A landscape with many valleys, sampled at points; each row gives a point and its height.
A ball rolls from a point to the lowest of its 2 nearest points, and stops where none of them is lower. Distance is the straight distance between rows; heights are no part of it.
j_923: [114 143 185 113 106 137 179 145 117 126 166 109 209 164  97 184  83  97
 181 111 145 130 112  87 100 174 114 122 163 150  46 153 105 103 111 141
 123  89 112 146 114 100]  height 663
j_468: [177  96 137 199 192  96 149 116 173 156 135 163 152 138 132 209 100 140
 139 157 159  91 134 150 149 181 103 118 147 138 139 140 111  94 135 138
 157 137 112  78 116 149]  height 274
j_866: [106  94 184 201 112 161 139 137  95 123 107 132 143 103 170 142 192 136
 138 111  94 103 169 177 113 157 124  89 173 146 137 133  97 109  97 104
 101 132 150 113 136  98]  height 166
j_483: [104 129 119 142 163 129  80  98 142 137 102 171  96  86 142 112 180  91
 114 106  55 121 129 140  78 100 160  98 162  84 154 147 122 133 169 132
  92 127 166 117 131 106]  height 739
j_64: [154  80 131  92 112 142 124 165  88 140 136  73 173 129 124 190 146 131
  93 127 132 111 122 121 152 135  73 181 117 137 106 118  95 121  73 173
 140 164  68 153  92 134]  height 42
j_731: [118 186 126  99 155 149 175 151 173 125 200 156 128 165 120 130  82 111
 128 113 182 107 117 125 151 153 139  87 130 172 109 160 114 193  88 142
 164  98 129 140 125 109]  height 627
j_968: [147 107 131 106 153 163 120 135 136 139  98 142 127 129 172  99 115 145
  54 116 124 138 144 210 130  98 115 119  99 143 202 110 102  80  94 114
 195 137  88 132 134 163]  height 367
j_236: [124 119  93 164 170 114  64 120 127 110  88 153 113 123 129 154 147 131
 131 179  92 114  98 140 143 103  99 138 108  82 148  80 149  97 183 137
 125 144 105  94 129 165]  height 226
j_434: [150 130 181 160 146 136 148  96 162 159 118 136 172 117 197 125 142 115
 130 105 111  86 141 136  95 117 145 102 167 143 182 177 110 118 136 111
 159 132 167 109  89 134]  height 175
j_81: [120  95 125  93 110 126  61 124 130  72  99 107  85 125 119  57 116  93
  49  93 165 146 119 126 129  46 121 142  68 124 155 117 137 104 124 106
 142 136 139 158 122 132]  height 125
j_415: [151 134 111 195 145  61 109 145 170 104 138 152 146 154 131 146  78 113
 164 174 190 105 131 103 135 178  89 123  98 102  77 121 146 108 166 106
 104 139 144  67 117 124]  height 721
j_316: [151  69  70  90 122 110  74 139  91  82 151 113  86  98  89 127 141 140
  94 162 160 156 107 110 153  97  99 184 100 120 111 115 151  81 121 133
 104 178 110 153 116 134]  height 185
j_61: [133 110 115  63 128  70 123 162 133  78 209 110 109 120  84 133 122  91
 113 106 163 151 100  69 116 116 116 179 128 145  57 183 142 146 120 160
 145 124 162 146 105  91]  height 236
j_410: [122 158 142 110 121 121 117  95 133 114 121  94 113 143  99 107 104 127
 123 168 186 125 134 103 156  88 153 104 129 179 197 142 147 131 129 114
 145 144 183 139 135 173]  height 184
j_371: [156 138 134 137 119  99  91 152 158  91 168 163  88 139 141  79 101 118
 136 125 146 136 117  96 107 136 159 114  76 122 128 137 129 137 184  90
 147 170 177 104 101 111]  height 728
j_730: [155 150 147 117 149 131  85 118 179 116  99 139 108 153 183  64  88 112
 108 106 126 136  99 152 122  72 136 129  46  97 188  89 130 125 185  97
 185 132  99 104 113 148]  height 392
j_67: [151 115  48 138 215 125 135 114 188 149 168 181  92 130  92 192 125 128
  95 126 142 131 111 148 146 143 137 128 139 133 122 153 132 166 117 171
 159 102 118 109 145 134]  height 704
j_853: [131 131 121  45 177 156 109  91 154 177 157 157 114  72 125 144 116 145
 102  95  46 170 119 126 100 105 160 133 135 104 143 154 160 126 150 152
 164 114 130 131 124 144]  height 376
j_245: [106 184 102 178 144 137 172 117 162 150  89 133 127 189 151 119 123 141
 155  93 150  86 106 152 162 119 170 113 103 107 160  82  92 168 139 161
 157  66  78 125 177 144]  height 320
j_119: [164 128 118 111 110 120 166 115 118 201 146 121 104 139 110 180 106 163
 121 131 104 152 119 143 127 139 138 162 166 129 164 160 166 144 138 171
 100 168 145  82 121 165]  height 486
j_444: [142 114  75  97 114 116 121 151 103  94 145  90  89 106  67 145 156 136
 119 172 159 152 132 112 148 125 104 172 122 150 116 111 135 130  91 145
  96 160 118 159 131 139]  height 202
j_842: [166 104 106 133  99 134 132 184 135 117 158  97  88 181 131 107 137 108
 116 134 165 130 120 151 146 193 143 117  60  97 139  72  66 154 111 147
 142 171 108 113  88 124]  height 144
j_900: [139 116 129  99 173 154  96 111 165 120  87 147 124 127 186  81  92 139
  59  94 129 131 109 172 124  64 115 123  70 118 183 107 128  87 140 100
 216 114  87 137 127 154]  height 380
j_772: [117 168 155  95  73 137 144 123 129 131  94  52 106 168 119  88  94 114
 129 138 180 139 144 113 149 100 144 124 100 161 194  93 126 152 126 126
 130 133 145 136 137 173]  height 159
j_649: [104 140 120 118  85 112 114 138 133 116 108  56 118 175 107  75 137  63
 130  78 164 121 114  83 126 104 145 155  95  87 142  97 107 203 129 135
 143  84 132 166 127 141]  height 105
j_8: [139  78 115 123 208 126  98 136 134  98 158 166 140 124  95 163 105 138
 132 153 147 103 119  92 127 155  86 124 102 142  64 141  86  67 135 108
 187 138  85 163 115 124]  height 309
j_62: [141 117  72 223 116 134 132 144 127 137 112 168 130 137 175 126 168 149
 142 108 103  95 106 177 125 161 126 129 114  68  87  94 115 152 132 133
  81 106 103  90 125 113]  height 742
j_760: [177 107 146  95  71 114 118 173 131 128 156  65 130 173 136 116 115  86
  94 113 175 132 122 107 123 161 124 154  61 107 146 122  90 156 112 146
 150 183 132 118  74 126]  height 168
j_115: [134 128  92  83 120  89 136 153 130 106 174  86 104 117  65 162 123 111
 114 146 176 147 118  90 144 123  99 181 138 154  92 154 142 169  90 186
 118 139 141 158 114 119]  height 220
j_634: [140 183 116  93 159 141 208 115 158 178 195 169 117 161 116 102  53 149
 127  95 140 145 121 142 130 159 153 114 141 147 135 165 178 210 106 135
 152 120 138 116 128 140]  height 621
j_151: [138 171 109 137 169 152 173 131 181 146 162 174 119 153 141 124 123 129
 122 107 169  88 126 151 170 142 158  90 110 177 157 149  89 181  75 146
 175  96 110 132 139 111]  height 632
j_122: [115 150 115  95 148 127  96  99 110 112 145 167 107  58 110 112 106 166
 114 189  84 175 183 131 147 112 112 105 124 137 140 127 181  77 138  92
 135 142 156 129 168 128]  height 553
j_336: [ 96 159 149 124  71 137 184 112 107 149 149  89 102 164 108  59 139 105
 145  93 124 121 146 139 110 132 154  99 137 138 156 151 137 216  85 112
  81 136 155 138 122  96]  height 609
j_227: [ 72 160  99 177 129 172 164 126 134 126  81 111 133 169 134 140 159 142
 157 103 144  97 110 144 157 121 164  94 127 143 117  68  79 166 112 152
 128  66  93 146 174 127]  height 334
j_445: [ 71 141 125 202  83 119 140 103 112 105  87  60 123 156  94 144 182  98
 164 122 159 110 121 102 135 122 171 101 156 126 146  96 123 188 119 148
  75 113 167 144 138 121]  height 219
j_381: [131  84 157  99  80 130 122 135  80 133  95  55 188 117 115 179 126 142
 128 131 132 110 132 105 144 120  88 178 135 140  99 119 108  92 105 135
 106 148  85 144 121 136]  height 75
j_351: [141 131  68 176 161 102  67 121 160 104 104 152  75 136 130 121 139 132
 114 152 155 114 113 146 157 108 154 112  91 118 183  93 110 126 143 137
 152 140 125 107 148 152]  height 208
j_210: [110 158 169  61 117 178 140 167  91 115 135 140 149  86 134  90 118 149
 111 154 112 150 181 121 137 122 111 111 128 190 111 122 122  71  90  79
 137 137 122 172 164 118]  height 441
j_484: [ 67 158 169 100 113 174 169  90  95 157  97 122 138 118 105 129 141 124
  88 109 113 133 145 171 121  79 159 101 185 168 181 153 144 154 100 148
  99 109 154 153 153 136]  height 596
j_107: [148 111 109 196 169  86 151  78 178 119 122 184 191 145 138 143  93 117
 162 132 154 117 128  75 117 149  75 114 178  95  53 187 162  91 149 108
 144  72 105 116 121  96]  height 288
j_749: [102 134 123 114 158  98 118  48 109 135 111 159 142  78 101 149 115 157
 159 194  70 145 145 107 132  99 103 118 167 120 118 163 188  90 161 116
 114 120 148 142 149 134]  height 544
j_311: [103 161 152 135 104 118 173 121 114 101 168 126 212 147  86 143  90  99
 168 128 180 124 112  77 137 144 110 101 171 155  67 186 149 139  72 112
 132  71 146 166 104  98]  height 657
j_562: [134 145 100 157 158  81 127 138 159 123 138 125 121 164  82 181  53 116
 170 171 186 134 126 112 126 171  96 130 118 102  73  96 159 112 167 129
 101 100 115  90 162 150]  height 717
j_948: [152  93 134 192  74 122 138 155  83 121 126 130 109 101 111 157 149 183
 185 183 119 139 144 165 166 193  98 134 148 145  99  96 163 111 106 120
  63 159 129 102 157 138]  height 512
j_612: [120 114 105  92 148  88 112 123 144  87 155 137 133 130  88 117 105 108
 119 124 165 143 100  58 130  95 119 163 137 128  59 173 152 117 151 108
 171  75 147 164 130 122]  height 254
j_92: [ 84 149 181 125  61 164 177 114  87 134 112  92 146 132 130  96 142 120
 118 103 127 123 165 154 116 107 139 104 150 158 146 144 127 166  84 117
  78 124 167 147 138 104]  height 603
j_49: [155  81 182 149 134 103  68 154 136 102 112 133 147 135 187 113 149 111
 114 147 136 107 143 146 119 137 104  98 125 132 193 140  91  56 122 105
 174 197 147  95  79 138]  height 212
j_186: [158 119 171 143  65 136 191 180  94 152 166 115 124 133 121 169 119 171
 180 153 132 148 138 148 160 222 122 129 143 160  96 123 145 126  98 132
  86 169 139  93 127 133]  height 504
j_416: [130 133 124 132 138 120  98 131 108 128  88 154 141 110 145 140 118 154
 142 200  83 144 132 149 153 113  72 142 104 103 135  81 169  91 178 112
 128 150 108  71 138 159]  height 209
j_880: [110 141 184 105  95  93  95 153  91  94  97 122 106  83  89 112 125 128
 125 191 125 178 198 130 161 124 120 132 169 169 182 104 147  63 155 127
  88 204 155 122 156 127]  height 566
j_475: [159 104  96 175 145 144 149 127 135 143  89 134 123 127 180 137 145 168
  91 134 133  95 137 228 141 132 122 121 120 140 200 112 107 112  77 127
 176 120  87 118 136 161]  height 353
j_314: [145 123  35 150 158 123 143 135 167 125 148 149  92 127 110 144 134 131
  88 116 162 104 103 161 172 128 101 142 122 125 101 141 124 203  76 174
 137  71 103 140 125 131]  height 700
j_499: [178  77  82 149 131 125 128 120 140 141 134 108 148 134 171 117 156 114
  66  75 135  94 109 169 115 124 103 175  96  85 141 142 119 167  83 145
 154 116 104 133  80 131]  height 690
j_891: [133 111 111 137 168 134  76 114 157 132 125 185 113 112 177  93 167  83
 106  74  78 124  87 132  82  97 150 136 120  40 129 129 136 132 184 134
 118 129 120 115  95 114]  height 735
j_23: [146 128 159 157 104 126 202 131 108 173 166 114 135 153 104 208  98 156
 150 133 137 135 111 151 148 185 131 123 168 155 123 155 153 149 113 156
  89 156 149  94 114 149]  height 496
j_808: [ 54 173 134  91 150 172 132  81 110 122  94 136 129 100  82 125 130 132
 110 153 120 145 150 132 145  69 169  87 171 164 162 113 160 132 117 133
 121  88 150 180 186 154]  height 588
j_994: [121 154 138 118 128 170 158 115 144 123 128 133 194 131 173  77 113 130
 117  99 154  84 137 105 134  99 107 103 123 173 119 170 115 149  72  77
 173  66 135 164 120 118]  height 645
j_264: [ 94 135 118 202  69 112 139 126 113 118 106  83 161 166 118 146 144 102
 172 104 144 123 117  92 128 152 140 120 134 109  93 111 120 175 116 143
  81  90 152 135 122 110]  height 201
j_788: [135 100 162 168 107 123 127 148  70 111 131 145 143  96 113 150 147 160
 202 184  96 124 148 128 125 171  86 131 152 131  74 114 133  82 140 106
  81 150 120 123 144 106]  height 520
j_195: [142 139 101  44  93 140 123 129 105 152 123 102  71 110 115  91  78 147
  75 123 114 190 138 156 135  77 110 174 102 135 161 131 165 122 121 133
 112 149 117 131 153 153]  height 468
j_389: [ 94 165 169  65  76 125 137 127  93 165  76 120 139 108 162 108  95 149
 136 112  63 165 140 138 104  97 123 159 156 108 119 132 171 113 185 135
  65 139 130  94 144 119]  height 167
j_859: [ 65 173 180 127 145 130 102 111 139 127  90 165 146  96 146 120 159 101
 171 136  52 119 133 108  84 110 167  71 163 116 135 135 131 126 171 113
  98 104 172 118 129 102]  height 743
j_595: [166  98 106 202 181  94 119 157 167 119 131 147 150 153 161 166 124 146
 123 132 182  69 127 141 156 184 121 107 102 148 139 125  87  88 101 119
 181 143  98 100 105 141]  height 255
j_346: [122 168 137 114 166 165 141 100 171 142 129 159 144 140 161  80 124 120
 118  80 136  90 131 137 130  91 168  97 115 161 178 149  95 155 115 103
 186  76 116 152 150 124]  height 639
j_42: [109 174 100 134 176 119 128 102 184 161 114 169 146 162 119 153  89 106
 145  97 141 138 100 107 141 112 161 120 164  84 131 123 147 152 174 158
 164  40 111 106 158 165]  height 289
j_399: [164  84 133 156 216  94 121  99 157 117 150 188 139 125 105 184  79 138
 142 174 154 106 140 107 121 167  78 116 118 122  91 152 123  67 170 114
 183 147 108 118 135 123]  height 294
j_201: [132 145 168 142  86 176 129 182 111 113 144 131 130 137 175  74 146 127
 153 129 118 113 161 139 111 177 143  82 100 132 118  89  76 126 117  80
 122 146 130 124 124 106]  height 421
j_388: [129 126  99 144 149 115 156 113 121 150 127 116 138 151  61 213  84 139
 151 161 153 144 113 126 142 143 101 157 145 137  83 115 145 124 144 168
 107  92 102 128 156 163]  height 713
j_412: [ 72 118 194  98  78 181 174 145  96 150  90  43 107 147 118 176 198 136
 148 106 132 152 127 139 140 141 159 139 162 148 121  83 105 146 126 180
  90 161 109 134 147 107]  height 158
j_775: [117 168 148  60 118 167 168 159 100 127 141 100  93 124  89 137 121 158
 155 175 135 178 160 123 159 143 160 109 138 178 161  68 129 127 112 135
 132 174 124 142 174 155]  height 579
j_517: [131 113 171 128  95 176 176 148 105 169 155 121 187 133 145 179 152 136
 157  94  86 127 116 125  96 166 128 138 164 139  63 153  98 114 110 137
 105 110 116 127 108  98]  height 669
j_846: [122  96 115  83 109 117  76 133 136  75 116  67  96 122  96  95 136  93
  74 122 183 137 116  82 143  66 123 154  82 151 155 135 129 143 110 134
 162 142 149 166 114 130]  height 102
j_930: [161 108 122 176 160 100 108 141 178 107 106 133 162 144 217 107 121 143
 118 123 170  78 128 147 131 128 126 114  91 135 188 134  97  84 125  96
 208 155 120 100  88 145]  height 234
j_833: [ 89 107 207 110  94 154 136 150  97 157  71  85  91 128 134 144 193 119
 104  99  93 142 151 168 105 134 160 124 168 126 158 104  97 120 151 174
  80 161 133 111 140 113]  height 138
j_872: [114 174 150 149 137 135 100 140 153 121  92 148 125 146 193  76 127 104
 139 122 103 108 117 140 112 104 139 110  81  98 168  81 101 128 179 102
 148 132 111  96 126 140]  height 402
j_575: [128 134  52 181 157 137  95 126 140 130 139 205 102 125 160  92 168 118
 142  86  87 119  98 148 105 128 145 123 105  43 105 100 118 148 160 138
  92 110  98 112 131 109]  height 738
j_726: [ 77 149 147 213 121 126 145  76 119 131  86  87 128 157 113 175 167 122
 155 132 152 101 103 141 145 108 177  86 174 146 179 118 128 164 132 154
 107 120 170 124 141 148]  height 227
j_361: [136 153  94 191 171 114 126 110 155 131 126 204 182 130 149 136 120 138
 178 134 109 114 127  96 129 149 114 104 146 101  66 145 137 112 159 104
 131  83 118 117 130  98]  height 303
j_404: [159 141 100  97 152 137 118 162 151 102 176 160 103 126 109 129  70 169
 120 186 173 156 137 121 175 156 134 105  74 189 115 112 123 111 120  97
 191 134 130 132 143 144]  height 592
j_461: [139 107  73 144 124 107 111 128 126 124 171 144 122 117 101 131 166  94
 135 100 107 131 108  96  88 149 137 157 153  80  68 170 126 151 128 143
  85 113 145 136 104  97]  height 160
j_697: [145 105 123  71 159 143  90 115 118 158 141 177 124  61 139 138 142 143
  92 126  38 170 124 145 100 109 124 141 141  70 124 146 169  73 161 139
 114 155 120 118 120 117]  height 364
j_915: [123 127 200  69  92 120 112 135 100 140  93  56 182 119 129 152 115 123
 146 126 116 117 122  87 126 110 127 158 150 141 112 133 108  81 150 134
 100 145 115 145 118 137]  height 104
j_530: [105  94 115 204  81 157 135 143  90 122  69  88 129 153 175 125 182 150
 121 109 123 114 133 200 123 150 116 132 100  89 109  58 112 156 106 142
  90 113  97 107 139 117]  height 746
j_244: [148 108 147  78 158 128 125 159  89 132 187 133 118  96  79 181 156 113
 154 144 102 145 124 104  96 156 136 158 147 142  82 127  91  90 128 154
 120 173  94 162 126 108]  height 339
j_498: [138 168 104 163 148 106 169 126 188 159 114 149 135 182 160 116  94 108
 136  70 166 104 114 132 136 130 155 139 111  82 144 107 118 173 163 148
 154  71  99 103 151 152]  height 306
j_181: [118  73  82 116 137 108  61 114  83  83 119 130 113  81 104 100 152 128
  72 146 124 135 127 111 129  83  80 162 119  98  93 142 161  63 116 110
  90 152 135 161 132 107]  height 164
j_666: [125  98 159  95 129 166 103 153  99 146  94 117 109 123 132 150 159 134
  87 134  88 138 129 164 117 123 128 136 131 114 151  77 107  91 151 157
 120 160  88 123 140 154]  height 107
j_127: [152 116 134 156  82  66 142 111  79 125 130 118 156 107 107 151  98 146
 194 182 129 134 128  97 133 144  76 166 146 115  73 161 160  81 143 108
  71 147 137 121 124 116]  height 528
j_793: [170 107  87 190  96  62 107 109 166 110 116 114 108 151 158  58 105 127
  97 112 184 103 118 152 145 120 121 150  57  98 175 129 144 175 123 101
 142 118 142 109 100 134]  height 165
j_713: [118 144 147  99  88 111 113 146  90 145  88 138 115 115 152 121 115 153
 141 175  68 170 138 169 140 122  95 162 118 108 151  93 181 113 187 133
  87 173 127  50 149 154]  height 191
j_720: [167  84 124  79 144 173 120 154 112 162 126 110 143 133 147 167 141 138
  75 112  99 126  99 155 124 122 107 167 123 105 132 112 102  87 124 169
 150 143  73 125 111 165]  height 79
j_852: [104  82  97 175 123 124  91 110 107 107  95 113 176 113 142 127 183 117
 123 101 108  81 137 109 104 118  92 111 149 117  93 146 113 111  87  99
 107 107 133 156 113 103]  height 112
j_145: [111 114  85 115 150 128  91 137 146  92 115  87 112 143 101 120 155  88
  88  98 171 109 105  97 151  84 127 161 110 134 132 126  94 179 101 156
 176  92 121 175 121 147]  height 73
j_619: [127 102 124 182 113 129 172 154 114 135 118  65  84 165  84 201 184 132
 145 147 156 129 124 139 160 186 142 120 138 136 137  75  99 166 112 178
 106 161 119 110 131 136]  height 98
j_779: [103 158 134 129  94 135 114 129 138 111  80  56 138 175 139  60 113  95
 125  98 174 103 121 109 139  90 132 147  68 111 162  66 101 160 141 113
 156  82 112 155 137 158]  height 129
j_455: [153 118 114 145 123 139 129 182 130 127 129  92  75 175 102 151 160 121
 133 149 149 138 123 135 145 188 149 112 107 104 147  54  76 133 146 170
 131 176 104 104 122 146]  height 124
j_405: [120 161 156  89 105 196 140 173 114 116 135 113 135 137 145  64 122 127
 119 124 128 133 157 135 119 127 125 107  86 160 123  87  84 125 100  85
 137 125 103 161 143 126]  height 430
j_347: [105 142 156 199 155 136 149  72 136 142  93 136 142 121 162 163 166 125
 137 129 116  80 119 170 128 103 185  80 183 147 203 155 123 134 122 131
 137 118 166 114 129 142]  height 203
j_837: [148 116  61 154 117 128 144 133 143 131 130 108  93 140 139 118 162 120
  85 116 144  96 126 186 157 139 106 139  88 117 151 117 107 213  55 162
 146 109  98 149 109 110]  height 695
j_462: [110 112 120 181 122 146 125 124 114 111 134 128 159 101 147 133 194 109
 128 108 115  82 149 126 111 142 126  94 146 152 117 162  92 147  53 103
 109 112 154 154 114  80]  height 137
j_816: [145 142  89 172 119  96 113  97 164 134 114 131  59 150 136  72 118 130
 117 137 146 124 129 168 138 104 145 118  88 118 209 119 134 170 138 113
 119 136 141 100 135 144]  height 188
j_39: [115 103 145 135 184 133 125 131 118 105 148 121 142 118  63 182 132 110
 167 154 150 104 133  82 115 145 110 125 145 173  79 132  73  98 106 132
 148 134  96 186 125 116]  height 324
j_395: [132 154  97 147 145 156 143 116 141 145 141 169 140 122 147 126 114 161
 145 146 110 126 142 131 135 135 140 104 134 134 114 131 137 132 125 101
 118 103 135 131 148 132]  height 319
j_223: [186 108 157  93  65  96  98 157 125 136 136  76 146 138 154 131 101 125
 109 138 161 139 133 117 140 138 115 166  96 123 161 146 112  98 140 130
 136 204 133  93  86 148]  height 187
j_637: [115 142 120 124 105 127 136 119 138  98 147 111 180 137 129 101 112 112
 132 123 175  98 134  79 152 111 105 121 124 167 107 185 134 171  60 102
 153  86 170 171 102 107]  height 651
j_112: [146 115 100 144 149 170 156 108 119 159 117 140 146 109 144 158 134 174
 108 158 122 111 135 178 161 117 106 113 151 172 147 139 135 125  72 117
 146 102 116 132 147 155]  height 336
j_694: [125 130  92  71 101 123 119 117 109 123 150 137  81  84 106  60 118 132
  87 105 116 168 140 128 102  72 113 161 125 133 126 182 174 137 110 105
 100 121 161 149 145 107]  height 457
j_616: [126 174  85  92 155 141 151 149 138 125 173 134  50 152  73 134  94 151
 138 177 161 172 136 116 167 160 166  94 103 174 145  96 137 167 117 140
 150 148 138 135 153 157]  height 585
j_363: [108 145 100  86 156  94 112 131 159 140 127 135 132 159  82 147  85  98
 132 105 155 170  94  71 123 105 135 167 159  79  87 131 160 122 180 152
 152  40 118 136 142 166]  height 272
j_857: [ 52 165 151  88 142 135 123 116 102  98  71 111 123  86  69 144 134 148
 144 179 117 158 161 100 134  87 148 114 160 155 140  61 155  92 150 121
  87 122 130 180 184 141]  height 581
j_100: [133 165 131 129 103 132 200  97 130 181 158 136 118 165 129  65  90 144
 142  91 116 132 129 152 112 138 146 124 142 136 151 161 169 215 100 109
  99 119 147 110 121 133]  height 615
j_251: [118 154 151  68  95 117 140 158 102 117 128  89  69 116  87 118 140 129
 145 161 136 179 160  98 133 139 167 121 146 162 176  87 134 111 138 135
  96 210 145 133 149 138]  height 573
j_763: [ 81 162 127  88 139 139 175  91  79 153 162 141 136 122  63 181 126 154
 178 130  80 168  97 121 105 137 173 115 197 151  98 139 168 146 120 173
 103 112 127 144 155 123]  height 756
j_648: [127 133 184  27 115 114 120 140  78 162 112  92 142  88 135 168 119 142
 143 113  63 156 124 126 109 127 157 166 180 122 103 134 131  86 179 155
  76 160  97 126 130 109]  height 136
j_22: [129 152 115  62  90 132 127 130 116 134 152 137 126 108 136  51 107 123
 130  88 101 166 113 101  86  99 126 168 120  95  87 164 161 127 147  99
 109 100 143 145 132 114]  height 448
j_435: [132 132 184 102 117 115  97 140 100 108 128 168 126  69 131 113 126 141
 142 196  81 159 188 140 139 146 111 104 150 152 156 135 160  58 149  95
 119 185 158 104 151 118]  height 560
j_569: [ 96 145 165 144 133 113 143  98  89 152 168 155 121 101  93 174 145 135
 204 158  72 145 126 113  94 154 176  98 200 140 123 153 152 125 147 136
  81 158 172 122 132 113]  height 751
j_53: [180  94 104 100 144 140 144 135 166 122 192 173 119 107 148 115 121 141
  87 105 135 134 111 120 119 133 122 144 113 153  98 194 135 140 111 116
 168 137 147 126  91  99]  height 94
j_109: [151 118 137 131 153 117  79 125 170 111 153 183  93 116 164  69 133  99
 124  76 111 130  96 103  81 104 169 116  90  94 127 151 140 144 186  98
 148 148 157 112  95  99]  height 731
j_480: [ 65 160 113 154 128 187 152 129 118 110  95 120 112 141 129  82 174 111
 128  99 128  97 157 150 130  95 160  79 133 157 139  92  80 170  82 117
 111  76 107 176 177 100]  height 349
j_557: [130 144 106 123 164 109  84 104 153 120 104 113 106 139 104 143 101 138
 120 170 166 134 113  96 164  90 139 128 107 155 167 108 140 118 162 130
 166 110 141 135 153 181]  height 207
j_939: [118 153 140  81  95 164 108 153 114 115 138 137 140 119 162  31 110 117
 115  92 104 146 129 115  86 104 115 131  82 108  88 121 126 106 136  75
 111 112 119 156 131 106]  height 440
j_463: [122 128 150 180  87 144 165 100 147 159  81 114 204 156 198 102 147 112
 150  58 100 104 112 145  77 115 129 143 149  80 119 136 124 160 140 134
 124  67 122 117 100 116]  height 680
j_527: [148 117  63 120 195 130 137 112 135 157 166 153 102 123  57 215 115 150
 120 164 124 150 118 141 149 140 118 149 147 141 114 129 145 133 126 173
 140 106 107 137 158 157]  height 708
j_10: [ 87  84 166 171 100 169 167 126  97 126  92  48 131 131 113 204 204 137
 134 125 140 123 125 147 157 143 128 123 157 170 150  89 101 149  78 168
 118 145 113 139 140 118]  height 130
j_38: [120 151 160 183 111 144 112 172 133 105 106 149 132 161 207  66 152 121
 145 120 119  80 139 173 118 150 144  86  75 108 163  71  72 117 134  95
 135 145  95  95 127 108]  height 412
j_154: [165 106  90 112 103 124 144 141 163 111 187 151  96 115 137  73 118 135
  94  96 140 124 119 137 129 141 110 154  90 138  94 175 143 206  85 105
 133 122 144 142  94  91]  height 116
j_882: [160 103 145  79 163 116  99 128  94 142 187 178 127  70 123 154 141 140
 138 146  56 161 126 118  91 154 130 143 139  91  96 154 137  69 165 127
 122 178 116 126 109 100]  height 354
j_341: [135  97 105 171 107 116 126 106 126 131  90  99 172 136 186  78 156 100
  85  56 118  84 127 174  90 104 107 159 100  70 149 129 127 163 101 119
 135  93 104 143 101 113]  height 686
j_11: [ 72 140 207 138 143 147 127  91  93 129 112 160 164  86 116 154 158 130
 185 160  64 120 146 119 101 123 156  69 200 152 117 155 135  90 138  98
  99 116 150 146 140  89]  height 747
j_350: [159 135 120 173 135  54 109 135 163  88 163 166 123 128 138 113  94 124
 158 163 159 124 128  75 125 158 117 125 103 126  84 167 156 121 180  89
 119 157 194  85  94 106]  height 725
j_136: [113 126 169 107  91 179 171 133 127 173 102  97 177 163 163 142 144 109
 136  53  90 110  98 130  83 128 145 142 154  98  99 126  85 151 138 165
 126  77 105 133 113 126]  height 675
j_576: [107  91  83 141 140 118  68 129  99  89 140 134 123  99 100 110 188 104
 122 118 101 124 107  97  91 114 124 148 139  82  68 133 119 104 129 125
  79 130 128 167 112  96]  height 141
j_825: [146  89  91 123 179  75 142  90 163  99 155 172 154 134  94 143  83 123
 125 138 170 138 115  66 120 130  86 149 162 114  38 198 172  95 152 109
 167  68 121 137 141  97]  height 270
j_202: [124 151 144  68 178 164 105  99 166 144 173 160 102  89 130 145 103 155
 121 134  70 161 158 128 134 135 181  74 111 140 176 125 129 115 145 124
 197 136 134 115 131 146]  height 389
j_56: [179 121  76  93 112 113 131 136 131 171 153 125  60 138 117 126 103 147
 100 121 122 175 109 143 130 131 127 174 106 114 161 146 161 146 142 156
 116 169 137  98 117 166]  height 478
j_63: [112  91 204 169 118 129 102 163  96 108  85 116 158 116 159 129 165 122
 119 130 109  99 183 164 127 154  99  90 159 161 169 114 100  59 109 106
 144 174 141 115 125 133]  height 189
j_40: [ 58 143 208 110 124 104 116 110  88 104  39 117 135  83  82 155 122 146
 154 197 113 151 174 125 160  98 107 132 173 159 150  90 165  70 179 133
  77 150 137 139 166 127]  height 574
j_896: [144 147 115  99 115  67 123  80 105 134 134 145 141  91 126 122 100 157
 166 173  96 162 130  91 121 110  92 162 155 106  87 179 194  89 168 107
  95 138 164 118 133 121]  height 536
j_589: [189 114 166  69 144 159 136 131 158 155 177 165 148  98 176 109 105 149
  99 110 112 144 133 109 104 128 129 129 119 149 126 188 127  95 134  98
 181 161 140 115  92 117]  height 118
j_179: [139 138 119 155  91 104 133 154 128 134 147 112 141 159 133 126 129  97
 148  93 126 124 113  97  90 165 131 148 121  73  77 126 120 155 148 146
  88 127 150 105  99 119]  height 180
j_932: [154  99  83 154  85  67 116 142 165 102 157 132 107 151 127  78  97 100
  93  92 195 118 119 107 137 159 124 155  61  98 101 144 153 211 113 109
 123 112 159 124  92 103]  height 140
j_345: [173 119 203 111 166 152 136 129 152 173 129 142 184 117 185 158 121 146
 123 130 100 110 137 123 114 135 128 122 151 145 154 154 105  75 150 115
 184 154 130 105  91 152]  height 147

Where does a ball stop that starts at each point below?
j_853 -> j_852
j_236 -> j_53
j_483 -> j_576
j_416 -> j_64
j_151 -> j_576
j_763 -> j_576
j_726 -> j_53
j_251 -> j_576
j_399 -> j_852

For each start below, name every point that the ball comes to, in order.
j_136 -> j_517 j_923 j_311 j_637 j_994 j_346 j_151 j_731 j_634 j_100 j_336 j_92 j_484 j_808 j_857 j_40 j_880 j_435 j_122 j_749 j_896 j_127 j_788 j_948 j_186 j_23 j_119 j_56 j_195 j_694 j_22 j_939 j_405 j_201 j_38 j_872 j_730 j_900 j_968 j_475 j_112 j_395 j_361 j_107 j_825 j_612 j_61 j_115 j_444 j_316 j_181 j_576
j_245 -> j_498 j_42 j_363 j_612 j_61 j_115 j_444 j_316 j_181 j_576
j_557 -> j_410 j_772 j_779 j_649 j_145
j_569 -> j_11 j_859 j_483 j_891 j_109 j_371 j_350 j_415 j_562 j_388 j_527 j_67 j_314 j_837 j_499 j_341 j_463 j_136 j_517 j_923 j_311 j_637 j_994 j_346 j_151 j_731 j_634 j_100 j_336 j_92 j_484 j_808 j_857 j_40 j_880 j_435 j_122 j_749 j_896 j_127 j_788 j_948 j_186 j_23 j_119 j_56 j_195 j_694 j_22 j_939 j_405 j_201 j_38 j_872 j_730 j_900 j_968 j_475 j_112 j_395 j_361 j_107 j_825 j_612 j_61 j_115 j_444 j_316 j_181 j_576
